A landscape with many peaks, sampled at points; each row gives a point and its height.
From any point a climber steps to the highest of the 5 points nearest to it. It stops when none of these is higher. Distance is the straight distance between rows; heights are no part of it.
vura (h 374): [ 21  -4  -5  -8 -11   2  -7 -17  -4  12  19  10  -7  16   2  -1  -2  25
 -12   2  -7  -4 -24  12]
nunal (h 589): [-32 -11   0  -1 -18  30  17 -19   8   8  -1  -4  16  15 -12 -21  -1 -21
   1 -13  20   9  14   8]
Ruda (h 676): [ 10 -12   8 -19  -1   2   9 -18 -14  22 -15  47   6   5  -4 -15  25  29
 -27   4  18  10  -3  11]
voku (h 479): [-14 -12  -7  -6   4   7  13  13  -8  19  -1  11  12  11  -8  -7  28  -9
   9   9  18  26  14   6]
gifen (h 513): [ -7   1  -5 -22 -10  13  11 -14  -6  15   5  20  15  16   1 -17  34   1
   1  -6   2  14  -2   8]
lavi (h 414): [ -7  11   9 -24 -18  19  -2 -43  -1  17  26   9  -8   0 -30 -22 -12  22
   1 -15   1   6  -6  35]
gidav (h 482): [-12  -1 -15   9 -23  19   7  -7   2   7   2 -22   0   8   7   0 -29 -17
 -11 -20  20 -18   2  -2]
vin (h 325): [ 13 -10  -1  -1   3 -11   1  32 -10   3 -22  -5  -2   0  19  19  25  -5
  -7   0   7   6   1  12]
Ziko (h 507): [  9  17   4  -2 -19   7  25 -23   4  19  24   4 -15  -7  -4  -8 -20   5
 -11  -3  18 -31 -10  27]
fof (h 603): [-31  -6   0   3 -22  30  20 -19   9  18   3  -3   9  11  -2 -23 -16 -27
  -1 -19  32  -8  17   6]
Pufar (h 471): [-11   0   1  11   6  20  29  -1   1  28 -12   6  19   7  -6 -16  25  -8
 -13   6  21   7  17   1]
sopo (h 314): [  0 -12  -8  23  22 -11  22  11   1   9  -5  -3  -7  -8 -11  -7  14  -7
 -13  31  11   3  17 -21]
duvu (h 372): [  1   2 -13  12  18 -19  12  31   2   7  -1 -10   3   6   8   9  12 -11
 -10  19   6   6  21  -2]
det (h 294): [  1  -1  -2  -2  -7  11  -9   7  -6 -11  14 -12  -1   7   8   1   4  -2
   9  -4  -7  -7 -24  -6]
mas (h 304): [ -9   7  14  14  17 -18   2   9   4 -35 -20   4  -3 -17  20  11  -2  -9
  16   8 -19  -7  19   0]
gofe (h 442): [-11  -9  -3  18   7   4  16 -19  -1  12 -10  10   5  -6 -16 -39   4  -6
  -7  13  15   5   0   4]
rolal (h 526): [  7 -11  -5  -6 -11   8  11 -18  -5  21  10  10   9  19 -17  -9  13  11
  -3   6   7   7  -6  10]
salu (h 402): [ 20   3  -9 -17 -20  10   7  -6   1  28  12  18  -4  21  -8   0  -8   9
 -23 -12   4   8 -10  24]
tevo (h 355): [  1   3 -21 -20  -9   2 -26   9   2 -16  15  -3  -6  22 -16   6  -2  11
  10  -3 -26  15  -1  -8]
pon (h 552): [-20 -10  -6  -1  -7  27   4  -9  12  -3   8 -14   2  16 -17   5 -17 -13
   4 -14   4   6   6  -4]
Fito (h 412): [ -2   5 -10  10 -24  18  24 -13  14  31  12 -15  -9   8  -1  -6 -27 -18
 -19 -19  32 -18  10  13]
zave (h 241): [ -6   5   8  20  20 -20   8  12  16 -20   0  10  -7 -23   5  -8  -3  -8
 -10  14 -10  -9  20 -12]
raf (h 210): [  8  13  14  -3   1  22 -13  -9   2  -9   6 -11  -3 -24  11  -8 -12   4
   0  -9   1 -12 -24  15]
zir (h 501): [  8 -17 -12   8  -2  -2  17   2   2  10  -4   6  12   7  -5  -4  13   0
 -10  13  10   5  -4  -6]
vod (h 357): [ -2  20  -7  -1  27 -42  -6   9   4 -25  -7   5 -12   0  22   3 -11 -17
  11  15 -27   1  37  -1]
Vel (h 300): [ 23  -1   2  -4  10 -29  -3  43  -6   2 -35  -1  -5 -10  21  18  18   9
   4   8  -3  21  -4  15]
zake (h 375): [  1  22 -12   6  29 -40  -3  18  -5 -22 -16   4  -4 -19  30   8   8 -11
   4  18 -11   1  21   7]
Gibep (h 257): [ 19  -2  -3 -22  10 -35 -26  29 -11  -8 -14  16  -8 -11  24   8  30  15
   6   0 -19  10   0  11]
tuke (h 238): [ -2  -4  20   4  -6  -4  -2  20  -2 -26 -29 -15  -4  -7  10  29  -9 -17
  10 -17 -15  11  16  -5]
devok (h 561): [-26 -10   3   2 -10  13  22  -2   2  20 -13  -2  12   6   0 -18  19 -22
 -10  -4  32  14  15  -1]
ripu (h 351): [ 16   2   5   6   2  -2   8 -10  -8   2  -1   4  -1 -22   1  -8   5  12
  -9   8   4 -17 -26   1]
romo (h 468): [ 13 -12  -4  -2  -6 -11   6  13  -4  10   5  -2  10  18  -8  11  18   1
  -7  11   6  15   5  -2]
tovif (h 368): [ -9  -6  14  11  -6  24   9  -7  13 -17  -1  -7   0 -15  13  -1 -22 -18
   0 -20   2 -17  -2  -7]
dizeg (h 432): [  9  -8   2  -4   3  13   3 -31  -1  21  -1  24   4  -6 -17 -38   7  29
 -10  19  20   0 -10  12]
budi (h 401): [-22  -2  -1  22   4   9  -6  11  13  -8   4 -11   4   9  -2   4 -21 -27
  -6  -6  -5  -9  27 -16]
Zis (h 421): [-11   2 -22  10  19 -32  -3  16   1  12 -13 -10  -5   8  -7  21  -3 -25
   4  -8   3  16  42  -9]
giz (h 307): [  8   0 -21 -18 -20   7 -10  18   1   1   9 -12   6  28  -6  17   4  -2
   4  -2  -6  15   1  -7]
mam (h 457): [ 12 -14 -18  -7  -5 -14  -4   9  -2  11  -2   1   4  19  -4   9  14   3
   0   8   3  20   7  -4]
kepud (h 356): [ -5  13   2  -7  -8  26 -16   4  15 -22   1 -10  -5 -16  16  17  -8  -4
  16 -15 -17 -10 -15   3]
fedum (h 389): [  9   3   0  15  10  -9  14  -5 -12   7   1   7   6  -7 -12 -15   9  10
  -5  28   4  -2  -2  -5]
fot (h 271): [ 19   3  11   4   9 -16 -19  13 -16 -19 -17  12   4 -26  12  -2  15  18
   2   9 -19   9 -12   6]
Sumu (h 363): [ -1  -1  -1  12 -15  11   2   7  -8  14 -15 -19  16   9  16  21 -12 -19
 -12 -16  17  -6   5 -12]
zub (h 444): [ -6   0   6 -18  -6  23 -11 -33   5   4  18   9  -2   5 -24 -23  -2  10
   5   8   2   3  -6  21]
Vovob (h 490): [ -9 -15  -8   1 -12   7   2  14   1   0   5 -22  10  20 -12   6  -8  -9
   4  -8   4  13  10  -4]
kotar (h 141): [ -4   7   5  -2   8  -7 -12 -21   1 -11  17   3   3 -20 -22  -2   2  28
  -1  11 -20 -18 -12  -5]
nagek (h 248): [  1  11  -4 -18   8 -10 -30   8  -7 -28   3   3 -11 -12   8  13   2   6
  22   6 -34   7 -14 -20]
zive (h 623): [ -5  -8  12   1  12   6 -18 -29  -7  12   8  12  -5 -23 -41 -22   9  25
   5  13   2  -4  -3   5]
zal (h 305): [  5   7  -8 -14  17 -38 -11  23  -6 -12  -8   1 -14  -9  19  12  14  -3
  14  14 -29   6  14   2]
Pagu (h 399): [  3  -9   1  -9  10  -6   1 -18  -7  10  13  18  -1   0 -26 -15  -4  16
   0  14  -2  -4 -19   4]
Fepo (h 276): [  4   7   6  14   3  -2   3 -26  -2   5  12   3   2 -25 -13 -18   0  22
 -16   4   7 -28 -22   1]
rafo (h 176): [ -3   8 -15  -6 -15  17 -19  13  -3 -12   7 -24  -8  14  10  23 -13 -10
  10 -17 -21  -7   6  -5]
Figi (h 233): [ 26 -12  10 -12  -5 -19 -30  18 -17 -21 -26   3 -11  -2   5  13  14  33
  22   5  -7  23 -20  15]
Nizu (h 557): [-17 -10   8   1   8  25  11 -24   9  -5  12   3   8  -7 -18 -21 -12  -2
  13   5   3  10   4   2]
Ziza (h 408): [  6   1  -5   9   9 -12  14  20  -3  11 -15 -13   8   1  14  13  10 -21
 -15  -1  19  -9  11 -14]
Taru (h 101): [ -6   1  12 -13 -23  18 -11  20  -2 -10 -15 -26  -1   8   9  39 -10 -15
  25 -24  -7   5   0  -9]
pep (h 576): [ 10 -23  -2 -22   2   2   5  -2  -5  15   3  25   5   8 -18 -12  24  11
  -5   9  15  24  -6   5]
kadob (h 253): [  1  12   3   4   3  11   7 -17   7   8  19  -3   1 -22   3 -11 -10   9
  -5  -7   6 -26 -18  12]
zap (h 617): [ -9   3  -5  11  -9  12  21 -19  23  12  23  -4 -20 -12  -6 -22 -33   3
  -9 -18  19 -13  -6  11]
gepet (h 384): [ -4   3  -6  -7  11 -35  -8  25  -4 -11 -22  -9   1 -12  29  18   8 -13
  12  12  -6   9  28   2]
zom (h 428): [ -1  -1 -15  13  -4   1   9  10  -4  19 -15 -17  12  10   3  18   4 -13
 -10 -10  16 -15   2 -17]
Pum (h 542): [-15  -6  -8   3 -24  25  24 -18   6  34   3  -9  12  19  -9  10 -19 -17
 -12 -17  38   8   9  17]
bom (h 232): [ 17  13  -3 -18 -22  13  -6   5  -7   9  -8  -3  -9   0  10  10   6   8
   4 -10  -6  -8 -22   7]
modos (h 250): [  8  -7 -14   7  26 -21  21  16   6   4 -13  19  -4   3   1 -15   9  -6
  -6  20  -1  22  35  -4]
Guzi (h 371): [ 31  -6  -4  -7   4 -10  -9   3 -16  21   2  27   3   9 -10  -5  13  31
 -24   8   5   4 -11   0]
Rigab (h 247): [  6  -3  25  20   5  -8  -1  22  10 -31 -29   0  -9 -16   7  22 -24 -12
  15   5 -12  -1  10   0]
fadu (h 340): [  5  -6  -5   3   8 -22   6  26   3   1 -10  -8  10  -3  20  18  31  -4
  -9   2   0   6   3  -5]
Raro (h 497): [-28   2  -9   5   6  -7  -3   2   9  -5  -3 -17 -10  24  -7   6 -17 -21
  26 -16  -5  25  44 -16]
Fisit (h 134): [ 11   8   2 -27 -34  27 -13   8 -13  -9  -4 -16 -16  27  16  26  -1  -2
  13 -24 -13  -5 -17   4]
mog (h 264): [ -2   8 -18 -23  -6 -10 -21  25  -1 -10   9 -15  -8  22  -2  23  -5  -6
  17 -15 -19  14  11  -7]
tilo (h 560): [-13 -18   2  22  15  17  14 -14  18  -9  -1  -3   2 -10  -1 -13 -20 -20
 -12  -5   4 -14  11 -14]
kos (h 511): [-16   0  -3   3  -2  12  17  -5  -1   8   0  -2   3  25 -11  -9  -3  -1
   6   8   6  11  -1   2]
resar (h 222): [ 20  -9  18  -1  12 -18 -21  13  -9 -28 -19   5 -12 -21   4  27  -2  14
  21  23 -18   9  -9  13]
toru (h 492): [ -5  -2  -2 -26 -29  22   7 -26 -11  26   8  34   9  18   6 -24   2   5
  -7 -11   4  19  -1  28]
Zuzen (h 390): [  6 -10  -6  -9  16 -19 -16 -12 -15  14   7  20  -2   5 -25 -14  20  34
   6   8  -3   6  -2  -3]
sobo (h 227): [ 16  -1  -4 -17  -7  -6 -24  28 -11  -8  -9  -2 -10   9  19  24  11  -1
  21  -4  -2   9 -17  -1]
sir (h 237): [ -2   8  -1  -5 -13   3 -15  23  -7  -5  -2 -14  11  -1  11  26  -9 -22
   4 -12   5  -3   3 -12]
ketu (h 675): [-13   2   2   9  -2  20  21 -28   9  13  13   3  -6  -3 -19 -18 -19   6
  -4   2  21  -3 -18  20]
Guv (h 81): [ 13  16   9 -26 -26  23 -12 -10   0  -3  13 -11  -8   1  17  11 -10  13
   2 -28 -19 -14 -33  13]
fisu (h 418): [ -1   6  -1  21   5  -2  -2  16   0  -4  -8 -17   5   1   8   5   4 -17
  -7   1  11 -12   9 -17]
teten (h 303): [ 13  -1  -8  -2   1  -5  -4   1 -16   4  13   2   3   9 -10  -5  13  21
  -2   4  -5  -5 -10   0]
gozed (h 441): [ -9   5  -1  -5  -3  11 -10  -4  13 -15  18 -13  -4   5 -10  12 -13  -2
   8  -4 -16   3 -14  -7]
zepu (h 446): [  0  -7   8  16  24  -9   0 -32  -1   7   0  21   0 -24 -32 -29  13  10
  -9  29   3  -8   1  -4]
gor (h 336): [ -5  12 -19 -12  16 -29  -7   9  -1 -12  13  -6  -2   9   1   0   0  -3
  13  23 -25   8  20  -6]
lazo (h 483): [ 19   2  -6   6 -14   7  29   1   3  38   4   2   1  11  23   1   0   0
 -41   6  14 -13 -11  25]
pafak (h 410): [ -9  -3  -9   8  10 -14   3  14   0  -6  -1  -8  -5  15  -4   1  -3  -9
   6  10  -6  11  32 -12]
sis (h 400): [ -4  16 -19   9  21 -40   0  19  -1 -11 -19 -10   2  -2  20  17   7 -24
  -5   1  -7   0  35  -4]
mudo (h 496): [ 12   7 -10   9 -15   7  26  -1   3  28   7  -4  10  15   6   2  -6  -4
 -19 -13  16 -13  -4  20]
fozad (h 100): [ 13  -1 -22 -28 -30   4 -16  11  -1  -4   9  -4  -3  34  13  20  15  14
   7 -25   2  10 -24  -2]
difu (h 364): [-29   1   6  13  13  -6   9  -6  16 -22  10   4   5   7  -9   3 -15  -7
   5   4 -10   2  42 -23]
Gima (h 283): [  8  17   9   2  -6   6   7 -16  -6   4   4  -3   0 -21  14 -11  -1  15
  -7  -3  13 -30 -29  22]
geti (h 564): [-10 -15  -9  13  -9  16  10 -13  12  12  -4 -14   4  10  -9  -9 -19 -12
 -16  -1  15  -2   1  -1]
rige (h 344): [-27   2   9  16  11 -37  11   9   7 -20  -2  -1 -11   7  -3   6 -22 -24
   4  -9 -11   5  47 -13]
Todu (h 255): [ 12  -6  10 -18  -2   2 -18  22  -8 -20 -13  -4  -5  -2   8  16   1  16
  22   4 -14  11 -20   4]
gunem (h 281): [-15   5  -4   6  15 -15  -5  -2   3 -24  16   2  -6  -2 -18  10  -7   0
  11  11 -27   8  13  -8]
Lazug (h 334): [ -7   3 -18  -9   3 -11 -11  19   8 -12  19  -3  -4  20 -10  13  -1  -7
  16   0 -10  22  19  -7]
Mopo (h 381): [-12   9   4  -4   8   4 -15   1  15 -24   8  -3   0 -17   6  12 -10   1
   6  -9 -24  -9  -8 -20]
Gomar (h 459): [-17  10   1 -15   1  11 -17   6  15 -11  28 -11 -10  20 -23  11  -9   3
  15  -5 -24   8  -6 -14]
zerif (h 218): [ 14   2   0 -28  -6 -23 -25  25 -16 -18   3  10  -6   4  16  -3  22  24
  13  -3 -13   4 -20  -8]
kel (h 333): [  2  -5  14  16  -5  -3  -1  23   0 -14 -26  -9   2 -12  13  20  -7 -16
   8  -8  13  -1  11 -11]
Zivur (h 29): [ -6  24  -5 -16  28 -47 -18  -4  -2 -24  -2   9 -17 -18  13   0   4   4
  11  22 -36  -1  23  10]
til (h 234): [ -1   4   6   8  -9  12  -5  -6   6  -5  -1 -10   4  -9  17  -2  -9   2
   4  -2   6 -14 -16   6]
sif (h 254): [-11  -1 -14   4 -10   2  -4   4 -14   8  -7 -19   1  21   7  26  -9 -24
  -1 -24  19  -1  10 -33]
nad (h 354): [ 8  7 -2  0 -3 -9 -7 26 -9 -7 -8 -1 -1 -5 15 -3 11  0  4 11 -8  1 -9  3]
mibeb (h 685): [ -5 -15   1 -16   2   7 -16  -5 -17   0   6  11   2  19  -8  -9  18  21
  13   5  -8  25   0   5]
Paput (h 262): [-19   6  16  14  27  -9   6  -4  13 -26   3  15  -5  -6 -19  -1  -9   1
   3  13 -13  -4  17 -21]
Fupab (h 423): [-15 -11  -8   4  -9   5   7   7  -2  13  -7 -15   2  20 -11  16   0 -20
  10 -10  17  29  37 -10]
gibem (h 335): [ -9  10  -2  20   7 -27   7  28   4  -4 -16   0   2 -10  19 -13   7 -20
 -15   6   5  -4  14  -9]
vupe (h 341): [ 11  -6  -5  17  16 -30  12  23  -4   8 -20  -9   5  -5  14   7  18 -21
 -13  10  15  -4  26 -18]
kon (h 235): [ 25   1  21 -15  -9   6 -19 -10 -14 -12 -14  11   2 -18  12  -3   0  28
   2  -1 -12  -9 -26  13]
vuk (h 540): [  8  -6  -4  18  -9  11  13   1   4  16  -3  -2   0  13 -12  -9   3  -4
 -11   6  17   0  -3   1]
ger (h 144): [ -8  -1 -13 -13  -2 -15 -17  22  -8   2 -14 -20  -1   9  11  37  -5 -27
  12 -23   8   0  16 -22]
Ligi (h 453): [-24  -1   2  -4  12   9 -12  -8  10 -13  22   2  -4  11 -22   9 -10   2
  15  -2 -19  15   8 -10]
bani (h 503): [-11  -8 -14  15   4   4  26   1  -2  31 -16  -7  11   9 -15   0  25 -15
  -8   9  24  15  27  -6]
Zug (h 572): [ 12 -12  -8  18   5  -4  30   1   2  31 -14   1  14   0  -6   1  29  -9
 -31  14  36  -2   3  -2]
pigu (h 575): [-34   2   4   1   1  27   2 -14   7  -4   5  -9   0   0 -19 -19  -4  -7
  12 -10   3  10  13  -6]
Loraf (h 504): [-14   1   3 -14 -11  22  11 -19  -7   8   9   4  10  14  -3 -25  12   2
   8   0  12  18  -5  10]
Siza (h 527): [-26  -6  10   4   7  17 -10  -4  17 -19  18  -8   3   7 -17  17 -21 -12
  16 -12 -16  11   5 -13]
fula (h 119): [ 17   3 -18 -17  23 -55 -28  12  -6  -5   3  23 -15  -8  11  -1   8  22
   8   9 -23  15  10   1]
bifun (h 217): [ 14   1  15  25   8   3  11 -13  -1  -2 -18   0  -1 -38  13 -22  -5   6
 -15   7   9 -19 -15  -6]
Pif (h 236): [ 15  12  20  14  -1  -4  -3 -30 -14  12   6  -2  -7 -32   1 -33  -3  30
 -16   4  13 -30 -19  15]
Gana (h 318): [  3  12   4 -12  -5   8 -13 -27   5   2  29  -7  -8 -27  -8  -8 -17  17
  -5 -13  -8 -17 -25  14]
leni (h 373): [  4  -4   1  28   7   1  19  -4   6  -3  -9   0   1 -14   5 -24 -11  -7
 -13   1  19 -28 -14 -15]
rit (h 500): [-14  -3  -1 -11   1  14  -3 -28  19  -5  26  -2   0   8 -22  -1 -15   4
  11  -1 -10  16  -4   1]
mig (h 434): [  1   5 -10  -8 -31  13  21 -14  -5  33  23   8 -11  10  -1 -16 -28  -2
 -18  -9  18  -7  -2  40]
pasa (h 425): [-15  14   6  -9   6   9 -16   7  19 -31   7 -11  -7  -7  13  22 -16 -12
  18 -18 -18  -1   7 -11]
Viku (h 541): [ -6   9  -3  -6 -18  21  -1 -25  15  -1  28  -3 -13   3 -14   1 -27   3
   2  -6   4  -9 -20  17]
lakis (h 454): [ -8  -1 -10  11   1   3   9   1  -4  24  -5 -15  14  13 -18   2  -5 -29
  -9  -6  11   6  19 -25]
kul (h 313): [ -8   5   1   1   4   1 -25 -21   6 -12  19   2  -1  -9 -15   7  -1  11
   7  -2 -27  -5 -13  -7]
Lir (h 280): [  7  19   4 -12 -20  -2   2 -16   5   1  33   0 -21   0  -3  -7 -20  16
  -4 -10   3 -18 -11  26]
Tura (h 458): [  4   5  -6   9 -10  10   8  12  -9  12  -7 -20  12  -6  24  20   7  -7
 -10 -10  15 -10  -8   0]
fuzam (h 332): [-10  -9   6   4  15   2  -5  -6  -3   2   2  13  -1  -4 -23 -20   1   4
   6  23   0  13   4  -4]
dudor (h 343): [  9   1   3   8   2 -11  -8 -19  -6   6   9  11   0 -28 -12 -29  12  23
 -15  14  -1 -20 -18  -3]
vofas (h 324): [ -9  10  16   1   7   3 -14  -1   1 -19   3   5   9 -21   3   8  -3  -2
   5 -12 -19  -9 -15 -10]
vaf (h 221): [-15  -4   6   9  -9  18   0   6  12 -17  -9 -17   3  -7  18  15 -21 -11
   7 -25   5 -13  -1 -21]
kogat (h 361): [-17  -7  13  19  24  -6  19 -13   6   3  -4  18   4 -10 -13 -25  -1  -7
  -4  11   9  -5  19  -7]
pok (h 170): [ 30   8   6  -9  -9  -6 -10 -32  -9  22  17   9   1 -14 -13 -31   3  39
 -21   6   6 -29 -10  22]
zepef (h 329): [  2   5  -1  19  16 -23  10  24  -5   1 -19   4  12 -11   1  -8  15  -9
 -13  15   5 -10   4  -9]
rupa (h 315): [ 29   0  -3 -12 -13  -2  10   3 -13  15   1  12   1  20  18   2  18  15
 -16  -1  -8   0 -21   6]
zum (h 267): [  7  -3 -23 -18   8 -34 -23  18  -2  -6  10   7 -18  13 -11  -6  16  17
  15   6 -19  22   4  -9]
sogor (h 143): [ 20  -2  31  -8  15 -14 -30   2 -16 -14 -22   9   1 -35  -3  11  14  30
  16   4 -22  -3 -15  17]
Nifas (h 251): [-10  -4  14  19   4  18  -8  -2  10 -27 -12  -1   2  -9  18   9 -19 -13
  11 -22  -5  -9  -5 -12]
pizen (h 240): [  3  -6  33  25  15  -6   4  15   3 -39 -27  13  -7 -22  13  14  -8 -20
  18   5  -5   3  14  -3]
tade (h 309): [  5  -1 -11 -18  -9   3  -8  -1   1  -9  22  -4  -7  28 -19   5   5   8
  10   6 -16   6  -8  -4]
Gobab (h 204): [  6  -4  28  20  15   2  -2   7   8 -23 -19   5   1 -28  12  11  -9   1
   9   0  -7  -2 -14   3]
vukoz (h 365): [  0   4   7  10 -17  17   2  -3   0   8 -15 -27  12   6  21  -7 -12 -15
  -9 -19  23 -10 -12   3]
fogi (h 289): [  0  -7 -17 -25  12 -18 -19  10 -14 -15   9  -5  -6  26  -7  10  -4   9
  23   3 -22  31   5  -1]
vepiv (h 460): [  5  -9  -7 -22 -21  16  -6 -16  -4  11  14  15  -4  27 -12 -12  -8  17
   1   5   0  16  -9  15]
rab (h 452): [ 18   6  -3  20   5  -2  15 -14   1  25  -1  -2   3  -8   4 -22   1   6
 -19  16  19 -21 -17  -2]
ligun (h 515): [ 18   6  -9   5 -12   5  14  -6  -5  13  -7   0  13   4  14   2   6   4
 -17   4  21 -14 -15   9]
pirir (h 261): [ 27   1   7 -16   2 -21 -11  17 -24   0 -10  15   4  -7  21  11  27  22
  -7  -5  -1   8 -20   4]
mases (h 580): [-36 -11  10   2   5  27  19 -30  16  -3   5   8  -2   3 -15 -24  -4 -17
   2 -11   8  -1  15  -2]
soga (h 427): [-26  -1  13   9   7 -11  -4  10  24 -19  10  -4  -7  12  -1  22 -18 -25
  11 -26 -26  -5  29 -34]
pigig (h 178): [ -2  -4  -4   7  23 -22  -3  -2  -9  -6   5  11 -10  -9 -12   0  11  11
  15  22 -21   6   7 -12]
keb (h 528): [-21  -6   2  11   5  17  15 -10   8  11  -8   2  10   6 -16 -29   1 -14
   1   5   9  13  12  -7]
tudez (h 209): [ 26   4  -3 -23  -6  -5 -21  19 -17  -6   4   7  -5  21   5  18  22  14
   3   9  -9   7 -22  -3]
Veke (h 319): [ 24  -4  10  -9  -1  -8  -5   6 -11   8 -16  13  -1 -11  21   2  17  18
 -10   9   0  -4 -24   4]
san (h 476): [  4  -1  -8  27   1   0  16   0   1  12 -14  -8  10   5   5   6   7 -10
 -15   9  13 -12   7 -22]
lovul (h 470): [-18  10   0   1   8  -8  -9   3  11 -32  16  -7  -7  11  -6  20 -12 -13
   9  -9 -23   4  26 -11]
Lofem (h 339): [ 15   2  -5  -8 -17   5   2 -16  -9  15  22   5   3  -4  -5  -5  -3  18
 -14   9   4 -13 -18  15]
Nos (h 269): [ 10   4  28   4  10   5  -2 -13  -9  -2 -14   7   5 -38   7  -8  -4  21
   3   7   5 -14 -25  15]
roz (h 256): [-11   6   8   8  -5  18   3 -11  36  -9  14 -10  -2  -5   3  -4 -32  -5
 -10 -25   1 -17  -3  -9]
pud (h 481): [-11  -6   4  18  16   7   7 -20   5   3   2   5   6  -4 -18 -17  -7   1
   5  16  -3   1   6  -8]
tema (h 456): [  8 -11  -1   4   7   0  32  -7   0  26 -11  14  14   5  -7 -24  30  -2
 -15  18  20  12  10   8]
maki (h 529): [  3  14  -7  23  -3   8  28 -11  13  18   6  -9  -6   0   8 -17 -18  -9
 -18  -8  21 -28 -11   4]
Gon (h 472): [-10  -2  -1 -18   0  14   7 -32  -5  16  18  17  10  -5 -18 -31   8  16
  -2  13   4  -2  -5  19]
Seb (h 140): [ 13   1 -15 -18 -37  14  -9   6   2  13  13  -6  -2  25  14  12  -8  -5
  -8 -11  -2 -10  -9  14]
semu (h 215): [  7  10  19 -13  10  -7 -29  12 -10 -26  -6   2  -8 -21   1  10  13  13
  20   6 -36   7 -19  -4]
silun (h 298): [  7 -10  -2   5   6 -21   4  39  -3  -9 -41 -10   5 -14  22  33   4 -22
   7  -1  22  14  14  14]
Lakep (h 403): [ -7  -8  -6  12  12  -1   1  -3  10  -6   2   5   3   8 -11  -9   1   1
  11  13  -8   7   8 -15]
veka (h 579): [-25 -12   1  16   2  21  12 -25  21   1  16   3  -6  -6 -12 -20 -27 -14
 -10  -2   6 -12   3 -10]
Zabis (h 265): [ 14  -3 -11 -29 -20  14  -3 -11  -4   1  18   6   1  19   0  -3 -14  17
   0  -6  -8  -5 -20   9]
dus (h 520): [  0  -8 -10  -3 -23  16   5  -4  -6  23  -3  -1  13  17  -8  -2   7 -13
   0   0  16  15   3  10]
puvo (h 272): [  3   0   8  -6  -6  12 -14   0   1 -11 -10  -4  -4 -11   8   4  -1   5
   8  -9  -8  -3 -23   4]
Bip (h 288): [  1  10   9 -26  -5  20 -21   4   5 -25   5  -6 -16  -9   7  24  -7   7
  21 -10 -21   9 -30   4]
sakiz (h 246): [  4   6  19   7  22  -5  -2   9 -11 -19  -8   3   2 -31   4   0   7   9
   0  13  -9 -13 -13  -9]
Naki (h 171): [ -9 -11  34   6  -4  -4 -14  20   3 -29 -21  -7   4  -4  15  32 -16 -23
  15 -30  -8   1  28 -19]
git (h 435): [ 15   4  11  10   7   0   7  17  -6   8 -13  -2   9 -18  23 -10  16   0
 -16   8   5 -11 -20   2]
muru (h 477): [ 26 -11  -6   6   1  -2  11 -15 -11  29   8  22   1  10  -5 -17   9  16
 -21  10  12  -6 -10  18]
Seti (h 578): [ 20   1   2  10  -4   0  24  12   1  21 -14  -9  18  -5  21   5  26 -13
 -24   1  28 -18  -6  -2]

For each start below, name the point where the climber stops.
fogi: fof
sir: Seti
zerif: Seti
resar: Seti
fula: Raro
Gibep: Raro
sogor: Seti
Bip: fof
Zivur: Raro
mas: Raro

Two climbers start at each pair of points below. Name the first point that both come to, or write -.
kul / rit: nunal
zum / giz: pon
fozad / tade: pon
